Points on a hilly landscape, in no order, each with its height.
From any point a ball rolls to the lowest of the 5 points nearest to it. It stops when none of these is lower. Distance is the straight distance between rows; heights are no part of it.
J258 height 1.43: [140, 175, 128, 160, 112, 118, 124, 116, 131, 122, 122]
J284 height 1.50: [114, 116, 80, 124, 175, 90, 84, 102, 33, 131, 120]
J273 height 0.98: [139, 90, 161, 108, 124, 145, 147, 154, 183, 125, 135]
J928 height 7.21: [115, 194, 152, 157, 90, 125, 116, 118, 192, 137, 122]
J794 height 4.98: [139, 99, 154, 108, 112, 152, 138, 147, 173, 123, 125]
J210 height 2.60: [143, 66, 87, 97, 156, 131, 137, 140, 74, 149, 133]
J911 height 1.91: [139, 172, 136, 151, 109, 141, 113, 124, 158, 134, 126]
J423 height 1.51: [114, 167, 105, 136, 117, 70, 119, 112, 96, 110, 107]
J627 height 2.54: [132, 182, 145, 165, 102, 134, 117, 118, 163, 134, 118]
J689 height 3.82: [95, 139, 98, 118, 150, 83, 104, 102, 84, 125, 126]
J120 height 2.68: [109, 150, 105, 115, 138, 74, 110, 99, 85, 115, 114]
J387 height 3.13: [132, 138, 121, 110, 137, 145, 133, 126, 119, 122, 146]
J513 height 2.85: [151, 128, 146, 125, 98, 153, 133, 147, 177, 127, 117]
J241 height 4.56: [105, 133, 96, 109, 159, 103, 112, 104, 80, 149, 133]
J71 height 1.30: [129, 173, 116, 149, 112, 83, 126, 109, 109, 113, 111]
J256 height 2.90: [131, 58, 153, 121, 156, 163, 131, 154, 136, 141, 151]
J719 height 1.18: [105, 199, 127, 175, 99, 99, 131, 104, 125, 113, 99]
J298 height 3.28: [154, 105, 159, 121, 101, 145, 142, 152, 185, 125, 116]
J217 height 4.19: [149, 87, 178, 111, 131, 146, 161, 160, 201, 128, 139]
J182 height 4.38: [93, 145, 94, 121, 140, 82, 91, 99, 68, 112, 114]
J687 height 2.70: [152, 43, 121, 109, 165, 143, 145, 145, 87, 133, 147]
J14 height 3.55: [125, 70, 159, 112, 140, 153, 132, 147, 152, 135, 143]
J463 height 2.66: [136, 65, 111, 120, 155, 144, 147, 144, 82, 138, 144]
J542 height 2.32: [131, 93, 79, 100, 168, 120, 117, 124, 63, 155, 130]
J131 height 3.30: [124, 99, 134, 107, 136, 160, 134, 132, 128, 121, 141]
J771 height 3.90: [146, 130, 132, 115, 121, 157, 119, 141, 145, 118, 137]
J554 height 1.47: [102, 202, 143, 176, 94, 109, 114, 111, 144, 104, 118]
J364 height 4.57: [148, 117, 139, 113, 116, 153, 128, 143, 155, 117, 130]
J101 height 2.75: [121, 95, 125, 118, 141, 160, 142, 134, 101, 133, 144]
J203 height 1.92: [98, 223, 155, 166, 70, 109, 110, 113, 170, 99, 105]
J173 height 3.32: [160, 26, 120, 81, 185, 138, 145, 139, 79, 129, 165]
J899 height 1.38: [113, 192, 137, 173, 100, 110, 119, 116, 146, 120, 116]
J773 height 1.79: [140, 163, 115, 122, 133, 120, 134, 114, 118, 119, 137]
J848 height 3.19: [87, 137, 84, 131, 161, 83, 83, 88, 34, 112, 116]
J510 height 1.72: [116, 153, 109, 126, 130, 77, 121, 106, 100, 117, 117]
J386 height 1.94: [126, 105, 78, 107, 173, 100, 91, 116, 51, 153, 127]
J678 height 2.34: [124, 111, 79, 110, 169, 105, 110, 117, 64, 150, 132]
J735 height 3.76: [155, 99, 178, 133, 122, 146, 172, 168, 199, 120, 133]
J110 height 2.22: [152, 149, 129, 123, 108, 149, 125, 138, 160, 124, 122]
J763 height 3.07: [128, 125, 114, 113, 142, 151, 141, 120, 107, 128, 148]
J87 height 4.03: [126, 77, 151, 115, 134, 159, 129, 151, 144, 127, 143]
J673 height 3.06: [124, 92, 141, 111, 134, 163, 135, 135, 124, 124, 144]
J449 height 3.46: [143, 123, 166, 148, 94, 158, 165, 161, 204, 132, 115]
J160 height 1.36: [141, 165, 123, 138, 125, 100, 130, 111, 119, 115, 124]
J208 height 0.91: [112, 151, 108, 116, 136, 88, 124, 105, 95, 126, 137]
J885 height 2.57: [125, 96, 95, 107, 152, 137, 141, 132, 73, 147, 139]
J865 height 3.59: [152, 109, 189, 152, 112, 163, 175, 175, 214, 124, 127]
J216 height 2.78: [91, 125, 68, 138, 162, 85, 92, 88, 20, 111, 111]
J435 height 4.90: [105, 208, 160, 164, 81, 117, 112, 117, 182, 121, 117]
J151 height 2.80: [135, 164, 141, 147, 95, 148, 123, 130, 180, 143, 119]
J900 height 2.58: [105, 119, 85, 124, 169, 89, 87, 100, 56, 139, 128]
J103 height 3.45: [118, 136, 102, 115, 145, 112, 140, 104, 96, 142, 142]
J6 height 1.58: [142, 166, 125, 141, 122, 129, 124, 128, 140, 124, 135]
J825 height 3.40: [135, 133, 151, 144, 87, 157, 164, 150, 204, 140, 105]
J566 height 2.73: [128, 59, 140, 118, 151, 160, 134, 144, 111, 138, 148]
J805 height 4.49: [122, 179, 150, 149, 86, 143, 135, 122, 197, 146, 111]
J861 height 3.01: [123, 192, 143, 161, 94, 124, 107, 115, 162, 127, 122]
J931 height 3.64: [147, 123, 192, 160, 110, 166, 179, 169, 217, 127, 125]
J647 height 5.77: [133, 98, 152, 108, 115, 158, 127, 147, 151, 117, 133]
J224 height 3.38: [150, 31, 100, 78, 171, 125, 141, 142, 70, 133, 152]
J260 height 3.31: [135, 146, 146, 140, 87, 156, 148, 140, 195, 147, 101]

Where does a ball stop that starts at each point below?
J160 -> J719
J364 -> J719
J435 -> J719
J771 -> J719
J182 -> J208
J210 -> J284

For each start below, name every point that the ball comes to, in order.
J861 -> J899 > J719
J627 -> J899 > J719
J151 -> J911 > J258 > J160 > J71 > J719
J566 -> J463 > J885 > J542 > J386 > J284
J513 -> J110 > J6 > J160 > J71 > J719
J173 -> J210 > J542 > J386 > J284
J687 -> J210 > J542 > J386 > J284
